A landscape with many valleys, sampled at points; each row gives a point and its height.
From any point a ball takes the steepest step (drop divided by distance) to one of its 2 nearest points. It stops when none of these is lower. Distance is the straight distance between rows; heights are no part of it.
j_386 height 15.7: [ 98 141 102 142 173 122 115 168 123  97 141 142 114 153  95 108 131 140
  86 121 128 100 154 155]
j_826 height 54.0: [150  90 125 151 105 199  95 101 116 106 113 124 110 110 133 184 112 114
 136 141 139 113  87 106]
j_738 height 42.3: [112  80 116 140 121 161  84 160 148 139 108 115 138 127 122 118 154  88
 179 128 146 138 110 144]
j_519 height 35.5: [200 110 149 138 153 102 137 135  63 114  96 129 170 112 115 151 124 142
  84 135 111 132 172 113]
j_657 height 57.4: [111  83 122 132 109  96 128 147 142 134  99 110 189  98 135 146 159  98
 131  73 112 173 115 129]
j_241 height 68.2: [186 181 130 104 166 172 163 123 131  83  83  93 104 150 125 110  84 139
  54  90 126  93 179 128]
j_497 height 52.7: [173  94 137  92 141 196 145 140 106 109  91 107  78 150 109 143 123 122
  95 167 114 152 158 149]
j_375 height 45.9: [124 112 144 119 118 157 112 174 155 153 104 100 170 131 143 121 186  78
 168 144 122 126 119 149]
j_733 height 56.5: [157 105 147 122 121 173 144 119 103 118 120 132  86 132 121 155 132 138
 119 177  78 142 132 140]
j_593 height 77.4: [138 144 117 157 133  97 133 122  98 134 121 146 120 106 105 133  75 141
 139 109 153  61 134 112]
j_459 height 45.8: [110 166 126 110 110 126 163  74 164  97 149 111 118  79 153 129 111 117
  96  75 117 151 121 129]
j_877 height 66.7: [ 89 205 133 124 118  89 131 142 122 151 166 143 156 134 137 129 143 120
 115 157 129  90 114 119]
j_128 height 75.3: [181  86 143 168 142 100 109  91  70 126 112 174  83 147 129 126 124 177
 141 159  81 135 158 135]
j_698 height 40.7: [117 179 110  99 135 186 129 151 127 143 134  97 107 138 119 105  89  79
 121 156 185  71 151 145]
j_520 height 63.3: [153 147 146 177 144 106  75 144 102 128 154 179 155 130 109 158 122 180
 142 145 177  93 133  88]
j_983 height 79.9: [158 159 171 113  97 128 197 123 134 192  87 125 155 112 169 135 136  93
 149 139  71 118 113 144]
j_378 height 72.9: [171 160 150  62 147 150 178 145 127 127  86  75 133 143 114 121 111 113
  97 123 130 147 166 150]
j_769 height 73.7: [140  99 116 218 139  92  35 132 136 145 129 183 135 148 124 122 160 148
 190 164 151 134 150 122]
j_650 height 67.4: [138 127 134 206 133 113  64 125 108 144 136 164 145 120 134 164 133 144
 136 153 138  74 131 106]
j_636 height 60.8: [ 89 120  84 142 144 101  91 152 110 127 151 188  85 149  99 113 158 168
 116 153  86 134 117 147]
j_509 height 68.7: [131 108 110 111 123 186 155 111 157  95 120 100  91 105 133 101 100  86
 152 108 142 152 142 147]
j_479 height 71.7: [156  78 117 146 152 128 130 106 105 127  96 166  53 144 103 107 123 146
 166 167  85 136 158 150]
j_950 height 40.3: [163 115 160 113 123 125 121 160  93 168 119 103 190 139 100 140 118 101
 167 154 194 133 147 125]
j_595 height 78.0: [161 126 135 108 113 135 177 118 100 211  97 118 180  82 151 136 123  84
 153 131  96 109  99 123]
j_12 height 59.7: [136 148 110  89  88 203 135 114 121 118 153  86 160 100 149 171 138 109
  94 119 139 167  62  95]
j_161 height 83.9: [183  92 151 119 169  97 164 132 117 101  85 107 162 136  98 113  96 135
 134  77 141 148 195 121]
j_847 height 38.7: [132 154  80 113 173 121 157 133 112 110 104 132  31 146  98  64  86 121
 123 128 117  87 164 164]
j_652 height 42.5: [150 143 129  91 157 171 156 102 172  56 116 111  51 166 148  96 122 156
  87 118  90 153 191 142]
j_91 height 60.2: [113  65  91  94 117 133 155 142 136 125 116  88 180 110 129 124 159  78
 106  94 123 186  89 129]
j_147 height 82.7: [ 68 154 122 115 128 128 104 150 131 145 164 133  99 162 110 109 130 108
 148 180 167 103 120 148]
j_897 height 67.6: [ 94 187 147 120 132 153 107 137 154  72 162 123  96 162 122 160 103 179
  95 138 152 140 145 109]
j_813 height 4.0: [119 174 111 130 176 128 118 147 131  70 138 161 118 186 103 124 140 170
  58 129  98 108 166 157]
j_653 height 80.0: [138 173 131 158 119 137 114  90 108 121 136 137 123 101 130 168  81 163
 125 113 139  86 124  97]
j_775 height 50.6: [160  87 135 184 109 187  85 121 120 142  98 143 119 109 149 159 163 113
 145 143 101 117 112 127]
j_755 height 85.3: [144  85 144 150 125 109  94 146  62 178 134 157 167 107 115 155 140 145
 122 168 137 104  78 103]
j_226 height 81.8: [160 162 146 120 132 133 188 126 128 146  87 121 154  98 144 136 135 109
 106 104  73 106 150 164]
j_489 height 33.7: [109 140 117 130 156 103 103 136  90 109 165 185 106 136 104 157 111 193
  70 134 135 129 123  91]
j_848 height 60.0: [128  89 148 114 158 107 120 166 129  97 127 125 170 147  98 159 177 155
  91 137 113 181 162 132]
j_122 height 69.4: [172  89 136 174 135 172 106 145 103 159  99 121 121 133 105 139  98 101
 186 156 169  99 151 138]
j_408 height 48.6: [168 113 168 139 108  85 105 136 108 158 139 120 209 157 120 135 118 129
 174 164 175 143 163  99]
j_311 height 65.1: [148 128 175 142  96 133 127  94 118 173 136 129 163 120 166 178 112 154
 152 173 125 136  59  77]
j_151 height 29.5: [ 95  90  93 124 138 137  92 152 142  94 147 137 102 111 110 133 113 136
 107  93 161 132 109 112]
j_530 height 34.2: [161 153 131 139 155 143 145 145 110  94 110 132 153 112 120 164 148 134
  41  79  81 107 156 138]
j_570 height 46.5: [124  75 132 152  97 158  98 120 127 165 114 152 109 132 161 133 162 138
 162 171  83 118  62 128]
j_257 height 34.9: [128 146 124 163 152 107  95 145 110 115 124 165 141 125 129 153 175 158
  87 147  68 116 130 146]
j_338 height 61.4: [130 157 112  73 146 132 207 101  94 123 127  91 129  80 125 123 111 104
  49  65 112 136 132 121]
j_727 height 63.5: [123 101 128  74 120 139 151 133 142  94 139  87 137 118 133 130 139 101
  93 108 120 183 122 139]
j_543 height 59.8: [115 140 159 148  85 116 119  91 168 182 132 137 111 140 178 107 126 123
 205 155 110  99  75 103]
j_116 height 83.0: [137  84 136 154 146 120  71 127  54 114 160 180 106 141 104 152 134 181
 132 186 129 128 128 107]
j_886 height 69.9: [124 176 117 197 122 132  84 116 138 134 131 174 120 114 146 151 152 139
 133 130 106  55 116 136]
j_979 height 55.8: [108 143 166 158 108  82  87 142 150 128 174 150 148 148 134 152 132 167
 159 155 150 134 119 120]
j_391 height 72.8: [ 91 105 126  75 146 126 164 117 135  99 165 116  65 167 106 117 129 146
  97 150 127 165 142 135]
j_465 height 64.2: [141 149 100 101 176 141 187 135 103 112  89  92 143 103 116 125 101  90
  54  69 119 108 159 139]
j_363 height 83.1: [ 99  90 123 171 142  28 110 151 128 174 150 176 178 102 119 133 140 153
 125 109 125 104 117 113]
j_435 height 28.7: [103 157 107 110 145 110 153 147 146 113 133  83 147 135 104 115  85 101
 136  70 197 129 161 126]
j_963 height 75.9: [175 144 151  55 159 129 185 145 140  94  95  84 118 180  89 111  92 145
  77 110 148 145 190 120]
j_989 height 91.5: [ 97  91  99 175 143  92  94 150 125 188 120 184 137 130 146 103 191 112
 151 138  79  72  98 159]
j_998 height 68.6: [ 98 136  79 112 132 186  99 142 119 103 178 159  64 128 120 128 142 123
  72 143 108 114 103 145]
j_573 height 56.4: [ 88 136 124 122  97 114 140 110 158 178 141 140 109 125 167  64 130 111
 194 156 120  91  73 139]
j_866 height 85.5: [118 178 146 126 137  94 155 163 157 167 115 135 155 139 147 104 155 106
 156 150 104  90 161 183]
j_711 height 93.2: [136  69  86 185 155  65  75 123 114 177 122 200 133 129 145 117 165 145
 152 133 110 102 128 142]
j_985 height 67.8: [130 103 122  95 105 111 142 118 120  83 131  82 171 157  99 179 128 149
 117  86 140 227 146  87]
j_829 height 47.4: [ 98 162 159 126 130  82 118 123 126 125 166 167 130 136 117 153 117 191
 124 151 134 141 131 102]
j_240 height 64.1: [ 94 182 135 163 105 138  82 145 193 125 148 146 148 156 151 120 161 126
 183 143 131 108 127 144]
j_297 height 54.7: [102 100 120 132 108 109 128 152 169 158 122 130 195 103 140 123 156  97
 133  78 115 113 101 134]
j_47 height 68.5: [109 101 119  29 110 125 179 120 124 131 155  81 125 130 111 142 125 105
 115 111 138 223 118 110]
j_52 height 50.0: [126 126 126 101 143 116 176  91 118 107 108 111  83 121 110 112  76 151
 124  94 122 127 147 107]
j_254 height 72.3: [139  73 183 138 118  84 158 123 145 164 102 139 153 142 145 128 142 132
 166 134 101 166 147 138]
j_406 height 51.6: [176 127 116 114 143 160 156 141 100 143  84 130  71 144 116 114  91 103
 163 180 114 105 174 160]
j_975 height 68.8: [126 106  76 141 156 144 111 104 114 100 107 153  43 140 111 112 125 140
 141 147  75 124 136 166]
j_58 height 66.6: [154  94 136 173 102 128 127 114 118 163 103 140 113 122 141 129  98 124
 194 141 139  94 113 127]
j_688 height 63.7: [137  71 148 124 153 134 124 153 125  84 107 101 161 119 105 183 161 132
  81  89 116 191 149 134]
j_978 height 47.9: [174  95 145 109 180 150 136 150  83  99 100 112 101 169  96 133 114 149
  73 152 122 141 181 119]
j_883 height 73.3: [120 163 134 117  94 150 142  97 170 144 133 106 154  86 170  98 142  94
 171 106 136 117  97 127]
j_280 height 51.4: [ 82 121 125 148 114  95 106 100 169  87 158 175 110  82 153 133 146 160
 135  57 104 161 109 112]
j_808 height 53.9: [160  92 133 134 165 132 107 154 101  83 124 137 113 164  98 143 128 158
 116 167 152 130 186 134]
j_797 height 61.1: [143  38 121 114 145  93 155 120  95 167  99 118 103 110  89 108  88 128
 167 122 141 148 135 113]
j_993 height 23.4: [123 159 107 127 185 149 119 169 144  82 126 114 113 138 112 101 114 121
  55  76 134  99 170 148]
j_441 height 35.3: [127 144 113  97 175 129 147 135 167  49 112 114  85 179 114  81 121 160
 107  98 125 148 194 144]
j_882 height 49.8: [123 172 155 149  98 133 107 135 187 155 105 127 196 110 175 144 181  78
 137 114 107 116 131 154]
j_728 height 68.0: [ 82  86 120  82 146 126 157 140 149 104 142 116  90 129 106 110 143 128
 116 116 100 183 145 144]
j_475 height 40.2: [ 97  83 124 118 100 136 118 128 100 159 145 119 152 106 132 146 121 156
 111 133 141 134  28  72]
j_477 height 48.5: [153  95 142 112 139 125 112 141  79 128 144 103 149 159  86 146  90 121
 137 175 202 151 145 111]
j_445 height 83.5: [133 164 137 101 135  87 190 153 126 152 109 113 163 129 125 122 153 103
 110 121  92 120 162 160]
j_239 height 92.1: [150  71 163 134  95  87  90 128  97 183 153 132 198 145 132 147 128 150
 152 169 179 168  80  60]
j_183 height 75.0: [153 130 107 137 140 135 156 122  68 153  92 118 107  94 117 131  83 106
 117 112 123  71 115 121]
j_674 height 70.9: [112  95 137 198 110  98  56 108 159 162 134 170 129 156 155 118 145 150
 205 151 128 116 110 120]
j_93 height 88.3: [140  67 167 164 112 100  88 121  86 200 147 148 192 128 154 156 159 154
 139 173 132 145  60  80]
j_637 height 75.1: [105 149 130 118 118 110 130 131 138 141 140 142  88 196 132  76 151 124
 196 183 100 135 142 183]
j_306 height 66.4: [101 199 101 147 123 129  85 138 175 131 148 149 115 149 135 123 182 112
 153 148  95 115 141 183]
j_791 height 66.9: [129 170 116  66 106 178 170 116 132 106 156  81 105 148 132 139 112 109
  90 148 170 177 123 133]
j_190 height 63.2: [119 128 150 159  93 103 132  85 138 161 135 149 127 126 153 136 104 153
 194 134 136  94  96 106]
j_805 height 71.5: [133 123  91 117 144 196 112 138 153 115 130 136  71 123 147  99 176  73
 119 159  92 110 119 189]
j_34 height 73.2: [141 163 107 125 146 159 141 143 109 147 107 129 126 100 122 126 121  74
  84 126 123  60 129 142]
j_646 height 57.3: [128 100 117 148 135 101 150 147 143 159  91 113 174  86 136 108 132  83
 168  67 134  82 114 141]
j_825 height 20.7: [103  93  80 139 121 199  95 121 132 122 153 109 121  80 128 118 104 107
 115  88 183 113  60  94]
j_924 height 59.6: [103 118 124 171 125  45 119  94 149 129 138 184 103 125 145 118 138 174
 153 115  91 121 123 139]
j_316 height 85.2: [ 85 143 132 125 112 119 108 168 138 170 147 112 156 144 121 106 130 108
 174 157 170  97 118 130]
j_396 height 70.0: [112 193 128 163 121  86 100 154 120 172 145 165 160 141 128 122 150 128
 154 184 129  61 133 137]
j_464 height 49.0: [151 151 102 148 117 165 139  90 167  84 138 107 116  80 157 114 121  90
  87  66 139 123 126 144]
j_827 height 73.6: [119 105 102 147 115 140 123 123  90 202 110 130 137  79 147 113 121  94
 133 140 109  55  67 111]
j_384 height 75.8: [134 120 132 130 110 108 152 111  94 195 117 119 175  88 140 140 100 107
 143 116 130  81  76  94]
j_601 height 65.5: [125 146 119  74 121 159 178 107 130 120 115  75  93 107 125 102  84  95
 161  94 166 162 134 133]
j_645 height 79.2: [143  72 160 136 111  92 157  73 148 129 109 124 113 128 136 112  87 129
 209 109 140 162 149 127]
j_291 height 57.0: [165 123 154 140 146 120 115 125  77 104 142 110 170 150 101 165  89 156
 127 127 200 167 155  85]
j_568 height 60.4: [ 82 186  94 130 118 110 146 114 136 109 168 173  74 114 151 107 148 140
 104 128  87 114 106 156]
j_861 height 77.8: [ 96 163 129  66 154 155 153 143 134  97 148 115  74 180 108 120 122 157
  46 155 123 148 163 137]
j_20 height 69.0: [168  66 130 160 149  98  96 140  70 127  99 119 155 118  98 129 109 132
 141 129 172 123 167 116]
j_770 height 62.8: [104 150 130 119 115 152 114 135 149 108 157 113 153  99 148 172 133 129
 107 113 144 150  81 111]
j_244 height 44.1: [152 174 126 117 149 135 180  97 132 105 108 113  52 125 119  76  88 140
 120 113 103 101 178 141]
j_729 height 56.8: [130 107 117  70 135 122 208  91 106 120 124 107 110  96 114 120 101 130
  94  70  94 164 131 120]
j_277 height 87.6: [143  87 132 111  95 115 156  97 114 158 123 106 142 112 143 146 109 122
 171 122 138 174  82  87]
j_542 height 76.0: [138 120 159 134 125  82 160 107 150 121 101 118 125 138 123 121 136 137
 164 117 128 164 171 142]
j_89 height 90.6: [153  64 148 134  95  90 112  97 104 161 137 117 151 120 129 136 107 149
 182 137 171 160  92  68]
j_980 height 31.7: [132 169 172 120 109 117 157  94 138 114 127 140 102 138 156 137 121 158
 140 145  83 131 132 131]
j_739 height 66.5: [135  81 112 143 153 119 115 156  97 102  99 123 163 111 100 168 130 134
  86  70 129 148 144 115]
j_299 height 70.1: [106 186 110 155 133 136 105 145 160 103 137 127 147 111 135 132 108 120
 128  74 162  91 119 121]
j_577 height 68.1: [108  86 164 181 103  86  89 112 166 173 142 179 105 162 162 125 165 156
 189 186 104 148  95 136]
j_374 height 81.0: [ 94 168 131  80 156 190 124 146 165  96 162  99  87 191 107 117 132 131
  42 145 173 146 167 146]
j_272 height 58.8: [166 131 122 168 149 169  93 150 117  74 110 141 104 169 104 130 143 134
 117 157 114 134 172 149]
j_400 height 58.4: [140 164 162  99  89 162 133  92 129 109 140  92 123 135 141 157 103 123
 155 164 176 146 100 109]
j_352 height 40.0: [169 168 182  94 115 131 179 110 124 135 104 129 100 144 138 126 127 159
 146 179  94 138 167 140]
j_112 height 62.2: [123 169 142 127  82 152 106 126 139 136 156  76 173 136 133 172  98 129
 165 155 181 133  95 102]
j_281 height 72.1: [115 144  92 163 120 140 105 138 121 158 124 157 141  75 148 138 141 111
 120 119 107  62  81 122]
j_918 height 68.4: [101  68 162 134  97  76 146 106 157 173 125 138 133 133 171 120 161 131
 159 145  83 172  88 117]
j_876 height 38.9: [100 197 157 116 113  88 152 101 173 106 141 126 127 133 138 120 115 153
 138 113 122 124 151 132]
j_824 height 56.6: [ 96  76 103 155 139  97  91 168 100 158 152 174 113 155  97 121 162 145
 133 177 112 132 104 142]
j_222 height 36.0: [174  96 181 166 102  60 133  79 113 181 116 156 182 131 162 147 104 140
 170 129 147 130 137  92]
j_368 height 54.4: [105 119 143 102 154 128 109 161 152  61 150 120 123 162  86 158 153 168
  79 133 119 188 154 135]
j_670 height 79.8: [120 109 124 105 123 165 125 150 104 144 120  97 134 121 112 140 105  99
 127 148 147 114 100 112]
j_715 height 58.0: [152 134 110 165 132 200  81 147 132 120 103 140 106 157 114 130 147 100
 140 181 125  94 155 172]
j_708 height 57.1: [128 158 159  48 107 114 186 118 155 131 103  79 161 120 139 132 134 109
 140 132 124 201 136 140]
j_136 height 53.8: [153 166 182 112  83 140 136 109 156 146 112  93 137 143 156 155 119 121
 183 174 129 148 125 123]
j_426 height 32.9: [ 76 104 108 116 112 157 113  93 152 133 186 153  90 105 157 108 141 133
 123 133 106 141  63 102]
j_731 height 71.9: [138 157 136 135 139 141 111 110 149 133  95 171  84 186 146  94 157 114
 188 173  65 145 155 194]
j_547 height 68.3: [130 153 136 163 123 136 118 143 147  92 117 117 134 118 127 124 115 132
 126  73 130 105 164 148]
j_490 height 82.4: [131 104 128 126 139 105 105 159 106 148 147 131 167 122 105 148 128 130
 114 138 155 115 106 114]
j_341 height 28.6: [160 112 146 157 151 115 133 140 100 102  95 161 149 112 110 167 158 146
  78 124  69 123 165 129]
j_309 height 71.0: [129 134  90 132 130 183 143 129 164 100 125 127  76 103 149  67 124  58
 141 136 118 121 127 175]
j_664 height 75.6: [115 171 103  89 116 199 136 115 179 117 164  97 109 116 143  88 138  73
 105 133 182 124 112 150]
j_640 height 81.3: [192 127 164 116 144 128 160 107 129  83  87 104 148 137 133 136 118 144
 114  94 105 143 178 123]
j_308 height 52.2: [136 159 131  62 114  95 189 123 111 151 118  70 175 133 111 148 116 105
 123 115 146 175 138 122]
j_461 height 63.1: [103 173 142  90 100 176 134 104 151  83 168  98  82 141 133 148 112 137
 116 159 153 161 125 115]
j_39 height 36.3: [ 81 174 130  96 126  83 163 136 164 109 147 108 123 142 120  82 116 125
 138 104 161 132 164 148]
j_484 height 77.6: [100 145  99  98 107 167 128 149 135 149 154  87 142 119 126  97 130  79
 110 132 185 119  85 121]
j_134 height 37.7: [ 84  67 107 117 136  92 120 126 136  98 133 132 100 120  89 118 115 155
 132  71 154 157 108 110]
j_678 height 61.0: [ 91 160 147 165 115 112  62 149 179 143 158 143 177 135 137 136 151 149
 186 107 164 121 130  98]
j_312 height 42.0: [143 121 122 159 125 165 136 104 159  93 113 139 102  92 169 128 181 103
 107 109  59 149 131 145]
j_912 height 65.8: [133 128 144 151 119 160 106 139 160  79 135 118 128 111 151 156 140 129
 121 117 133 140 131 131]
j_972 height 65.2: [101 109  74 133 163 159  98 140 124  87 150 161  48 144 109 116 154 144
 111 140  97 136 114 150]
j_718 height 79.0: [101 134 135 106 150  97 117 152 140 130 143 144  94 179 104  88 126 140
 180 183 148 126 165 149]
j_418 height 41.0: [110 159 140 147 143 138  88 169 138 111 141 161 172 126 121 173 185 152
  95 134 112 133 136 125]
j_587 height 40.4: [ 93 107 132 107  93 148 131 120 125 164 164 142 113 124 152 112 155 137
 130 183  89 131  54 115]
j_62 height 63.6: [ 87 197 114 118 125 126 122 147 131 137 175 160 120 107 149 122 156 133
  80 151 104  91  91 125]
j_255 height 28.4: [149 165 107 132 181 152 129 147 176  60  99 102 108 157 136  97 137 127
  76  81 111 119 194 161]
j_356 height 70.4: [148 167 147  50 131 165 177 130 138 103 111  60 123 168 110 139 119  93
 102 118 168 191 164 137]
j_699 height 55.2: [171 117 116 150 149 164 101 136 114 135  82 139  75 166 122 111 134  97
 188 165 115  99 174 185]
j_54 height 36.6: [ 93  55 100 126 123 169  86 160 146  98 138 122 101 132 112 124 146 114
 132 120 150 163 105 126]
j_416 height 60.1: [104  66  71 128 113 117 145 129 118 157 101 115 143  73 135 105 120  92
 160  57 135 112  84 118]
j_120 height 60.9: [147  92 131 123 117 171 148  81 121  92 135 128  48 117 131 153 100 151
 125 146 103 143 125 110]
j_28 height 73.5: [ 84 205 116 113 129 156 115 124 175 112 170 126 107 114 142  71 136  98
 110 124 154  90 129 156]
j_942 height 87.4: [ 89 103 118 109 127 112 116 166 107 199 138 132 149 142 119  90 151 106
 163 193 141  88  83 135]
j_976 height 56.7: [ 92 151 103 124 133  86 147 116 121 148 128 173  80 128 137  80 151 127
 143 144  65  98 121 164]
j_928 height 26.2: [ 99 106  89 137 115 162 100 116 145 116 171 140 109  69 150 117 134 120
  93  88 126 122  45 109]
j_485 height 63.9: [174 103 145 159 141  83 113 104  70 103 120 132 158 130  94 144  82 170
 137 106 180 132 173  88]
j_219 height 47.2: [161 168 148 105 140 151 153 128 105 137  92 136  75 160 127 103 122 130
 138 190  90 120 173 181]
j_887 height 31.3: [ 68 151  97  75 139 126 157 117 138  91 178 105  98 116 102 120 103 132
  67  67 163 144 127 109]
j_21 height 61.5: [158 138 138  60  79 143 205 105 133 140  89  88 124 110 125 114  95 100
 162 121 126 182 127 132]
j_115 height 70.7: [140 150 153 148 130 102 104 140 107 162 132 147 143 153 128 131 158 139
 145 201 117 106 153 146]
j_762 height 56.9: [155 115 105 140  81 202 118 118 102 122 130  94 152  91 129 197 113 109
 111 113 145 131  78  85]
j_647 height 47.8: [ 94 167 140 118 164 154  82 194 157  78 150 139 153 153  99 158 150 156
  71 127 142 150 144 132]
j_906 height 34.8: [ 98 143 114 118  80 144 110 115 121 152 165 118 174  92 162 125 141 151
 109 124 128 119   4  69]
j_915 height 71.8: [ 89 185 111 138 110 147 123 117 178 133 157 103 159  88 152  87 132  85
 132  88 154  94 102 135]
j_414 height 22.0: [ 98 156  93 115 130 137 130 135 150 100 165  92 119 122  95 132  77 102
  98  68 199 136 119 113]
j_871 height 55.7: [ 94 129 103 152 146  95 102 113 165  83 138 175  84 116 145 105 142 167
 134  93  96 145 134 144]
j_33 height 74.8: [127 150 133 143  82 122 141  98 166 158 122 118 166  80 195 102 130 111
 153  63 125 100  65 116]
j_137 height 63.4: [162 122 109 123 123 113 125 128 122  93 125  96 190 145  96 186 107 132
 123 103 170 178 138  77]
j_448 height 82.8: [152 163 132 140  92 123 153  74 103 123 124 110 144 107 144 190  73 143
 139  91 136 129 100  84]
j_220 height 38.5: [142 146 115 157 133 149 135 140 146 100 116 146 136  79 147 148 173 105
  75  92  64 117 132 164]
j_357 height 80.1: [135 149 143  91 158 114 148 139 113 103 135 101 134 172  82 143  88 162
  80 118 160 152 167 111]
j_248 height 48.9: [128 140 115 118 115 125 169 124 127 167  96 129  85 103 136  79  84  93
 174 134 140  72 130 154]
j_107 height 81.2: [156 102 157 166 140  84  86 134 123 106 130 176 139 167 134 137 162 170
 130 166  83 178 168 140]
j_164 height 72.0: [169 202 120 131 139 179 143 123 128 126 104  99 129 113 146 144 126  95
  85 111 138  66 164 159]
j_187 height 66.1: [174 127  97 112 169 179 160 137  95 104  94  90 103 127 105 127  79  96
  59  81 129 105 173 134]
j_487 height 78.6: [177  88 127 194 150  89  56 111  54 146 134 183 112 151 137 135 137 167
 142 170 119 124 149 125]
j_344 height 14.6: [108 121  64 117 139 185 130 135 119 120 155 101 150  98 113 138  89  84
  83  71 194 120  89 105]
j_167 height 89.6: [110  79 135 135 127  82 130 150 119 200 114 160 151 131 139  93 167 101
 153 178  97  97 113 140]
j_534 height 68.9: [117 150 101 147 134 149 107 137 152 126 120 150 111 147 152  88 177 107
 146 155  77 123 145 204]
j_649 height 49.2: [148 124 189 149 112  67 150 114 117 147 149 133 202 138 144 156 118 157
 154 133 144 168 165 108]
j_944 height 78.9: [178 157 186 131 127 103 164 106 148  89  82 117 126 161 134 120 112 161
 156 110 113 146 202 136]
j_884 height 46.8: [106  42 115 134 121 100  96 133 116 144 146 142 133 119 109 134 143 168
 136 149 122 142  57  88]
j_117 height 66.2: [161 140 191 153 110  84 129 118 122 174 135 167 150 148 163 149 152 145
 149 205 102 135 145 143]
j_458 height 83.6: [119 167 117 108 150 204 121 139 166  86 158 105  86 165 122 111 151  96
 105 166 152 140 166 175]
j_274 height 42.1: [189 113 135 105 163 123 160 138  53 133  96 118 135 146  75 157 107 136
  73 159 124 137 171 122]
j_340 height 84.4: [138 127 140 117 160  76 146 154  95 108 118 116 152 152  94 108 115 144
 117  98 142 125 180 133]
j_948 height 46.7: [100  76 115 145 121 110 109 110 166  95 130 144 148  71 136 150 137 157
 125  45 120 167  90  83]
j_605 height 44.4: [ 85 134 124  53 134  80 179 140 131 129 137  87 146 144 102 100 112 121
 120 105 148 164 146 145]
j_982 height 78.3: [102 130 117 157 107  93 122 126 122 184 127 128 176  77 132 122  95 139
 149  67 149  92  90  94]
j_152 height 77.2: [130  97 139 180 130  91  61 125 131 110 135 188 128 161 129 133 171 184
 171 151 138 163 173 123]
j_342 height 44.9: [129 154 114 111 131 153 141 117 126 134 138 105  74 133 114  87  86  99
 152 135 163  82 134 145]
j_522 height 40.1: [ 83 183 122 102 127 115 156  95 138 120 170 132 122 102 134 132 102 141
  74  65 147 121 104  91]
j_701 height 70.2: [166 211 145 123 150 146 148 139 139 106  99  89 143 153 123 143 117 139
  66 113 131  85 191 141]
j_275 height 69.1: [148  69 104 175 152 118  99 152  87 117 106 138 129 103  93 143 113 126
 118  92 143 102 147 119]
j_845 height 31.0: [ 97 120 116 141 100 178 113 127 135 143 155 107 154  70 175 117 170 113
  98 106 110 126  17  87]
j_70 height 85.1: [155 118 127 117  95 115 183  81  98 127 101  97 171 115 133 171  96 118
 135  98 127 150  95  92]
j_692 height 52.8: [ 91 148  87 129 115 113 135 122 154 146 124 146  84 109 156  65 121  99
 166 121 106  83 112 156]
j_371 height 80.5: [ 88 111 110 167 131  64  96 154 135 163 139 158 180  97 121 112 120 148
 147  85 179  96  89  95]
j_201 height 64.0: [103  81 147 149 106  59 123 101 132 167 153 180 108 145 152 123 155 169
 154 157  90 153 107 121]
j_292 height 52.1: [105  30 113 151 142 106  84 164 105 153 116 158 139 117 108 113 166 133
 114 145 125 130  92 120]
j_624 height 20.1: [121 163 127 134 170  96 106 144 120  70 152 181  95 167 108 137 122 207
  76 128 111 136 161 102]
j_904 height 56.0: [155  76 125  97 141 145 168 139 102 144  93 119  91 120  90 104  83 104
 163 136 141 117 154 144]
j_84 height 49.7: [147 122 156 107  80 166 143 129 141 157 115  86 166 137 157 134 153  93
 165 163 144 149 112 129]
j_575 height 52.0: [121 156 122 129 103 145 127 139 164 154 107  90 231  94 161 135 168  73
 135  78 120 121 105 143]
j_218 height 59.9: [168 138 197 155  86 139 123 105 121 164 134 133 166 149 160 166 129 142
 157 179 129 136 123 103]

Where does a ball stop that starts at each point below?
j_316 -> j_813
j_827 -> j_813
j_805 -> j_813
j_70 -> j_847

Call two points neighbours if one is among the 2 nearest of the other. Go from one point of each pair to the other, from neighbour to neighbour, staying as low as possible. Name the highest point that can't be avoided.
j_950 / j_344 -> j_985
j_344 / j_341 -> j_272
j_972 / j_813 -> j_805
j_39 / j_980 -> j_876
j_698 / j_847 -> j_342
